The views of a scene show one set of named points, each view turned or mirrored, shifted and resized as a whole, with a little noise and some points left out.

Scene 1
View 1
K691: [ -3 -30 -52 -23 -25 -22 -51 -10 -23 -13]
K82: [ -8 -17 -53 -26 -45 -24 -45 -47  -3 -57]
K637: [ -5  -1  -1  19 -64 -15  26 -21  -9 -76]
K957: [  1  -5 -29   2 -46 -11   4 -36   0 -57]
K652: [-11 -28 -36 -31 -64 -50 -48 -18 -34 -70]
K143: [ -5 -29 -40 -19 -40 -28 -42 -12 -27 -36]
K650: [ -3 -10 -10  11 -57 -15  12 -14 -16 -63]
K299: [  4 -10 -61 -18 -18   0 -34 -48  10 -22]
K641: [ -3  -7 -40 -10 -42 -15 -16 -44   2 -53]
K94: [ -6 -12 -11  10 -56 -16   6  -7 -23 -55]
K586: [  7   1  -5  34 -21  14  36 -12   0 -23]
K384: [  5 -12 -36   4 -12   6  -8 -15  -8  -5]
K75: [ -1 -21 -30  -6 -36 -15 -20 -10 -19 -30]
View 2
K75: [ 14  29  -7  -5  14 -22  13  -8  10   2]
K299: [ -6  -3 -21   7   0 -20   7   4  15  -1]
K82: [ 17  12 -23  17  -9  -4  20  -2  10   2]
K586: [ -1   9  23 -37  33 -28   8  -1 -16 -14]
K691: [  0  18 -22   3  12 -34   2  -5  25   6]
K637: [ 26  22  25 -19  16   0  29  -5 -26 -16]
K143: [ 17  35 -19   8   8 -21  14 -11  17   8]
K384: [ -6  12  -3 -15  23 -35   2  -1  10  -2]
K94: [ 24  32  12 -15  20 -11  23 -11 -11  -7]
K650: [ 22  26  15 -15  17  -8  26  -8 -17 -10]
K641: [ 10  13 -17  12  -2  -8  16   0   8  -1]
K957: [ 12   9   4  -7   6  -6  22  -2 -11 -11]
View 3
K650: [ -7  23  -1  -9   1 -15   6  23   9 -24]
K641: [ 21   1  -1 -31   7 -15  24  26  12   6]
K637: [-12  23  -5   0  -4 -23  15  19  17 -36]
K586: [ 16  22   8   8   7  31  18  27   4 -42]
K75: [ 11  19   5 -32  13   1  -6  38  -4   6]
K82: [ 27  -8  -7 -41   2 -27  31  23  14  20]
K384: [ 27  15  10 -23  17  34   7  35  -5  -1]
K957: [ 13   7  -3 -18   2 -14  23  24  13  -9]
K652: [ -6  13  -6 -53   8 -47 -13  37   1  28]
K143: [  8  16   3 -47  15 -14 -11  42  -5  22]
K299: [ 45  -5   3 -41  16   8  28  33   4  23]
K94: [ -8  27   3 -14   4 -15  -2  28   6 -20]
View 4
K586: [ -5  11   5  -8  12 -20 -18 -16  17 -44]
K384: [-20  15   5 -27   6  -8  -1 -24  10 -26]
K641: [-24  15  13 -18  28  -9 -16 -21  -6  -1]
K650: [ -5   2  24 -11  24 -32 -25 -22   1 -12]
K637: [ -1   3  23  -2  30 -34 -31 -19   1 -16]
K299: [-33  28  -2 -27  18  11  -3 -18   2 -14]
K75: [-20   6  20 -28  10 -19  -4 -30   1  -7]
K652: [-24   2  35 -31  22 -28 -10 -36 -18  24]
K82: [-30  16  17 -27  28  -5 -11 -28 -14  16]
K691: [-30  16  10 -38   2  -4   7 -30   1  -6]
K143: [-25   8  24 -36   9 -18  -1 -34  -6   7]
View 5
K143: [ -3 -10   5  -8  20 -32   4   8   5   2]
K652: [ -9 -17  12 -20  29 -13  -7   5   3   4]
K75: [ -2  -7   4  -8  10 -33  17   3  12   5]
K384: [  3  -9   3   6   3 -48  30   6  15   4]
K299: [ -4 -27  18  12  18 -45  24  16   7  11]
K691: [  3 -11   6   6  16 -50  13  13   5   3]
K957: [-11 -23  15  -5   7 -21  29  -3  18  16]
K94: [ -8  -6   4 -18   4 -17  23  -9  21   8]
K650: [-10 -14   7 -18   3 -14  28 -11  22  11]
K586: [ -3  -7   3  -2 -15 -35  50 -12  31  11]
K641: [ -9 -27  18  -2  13 -28  22   5  13  14]
K637: [-16 -24  17 -18   5  -5  30 -10  23  19]

Which points are out of place in each view (at most two, in the order of its rows)? Write - if all are in place.
view 1 => K691
view 2 => K641
view 3 => K82
view 4 => K299
view 5 => K637
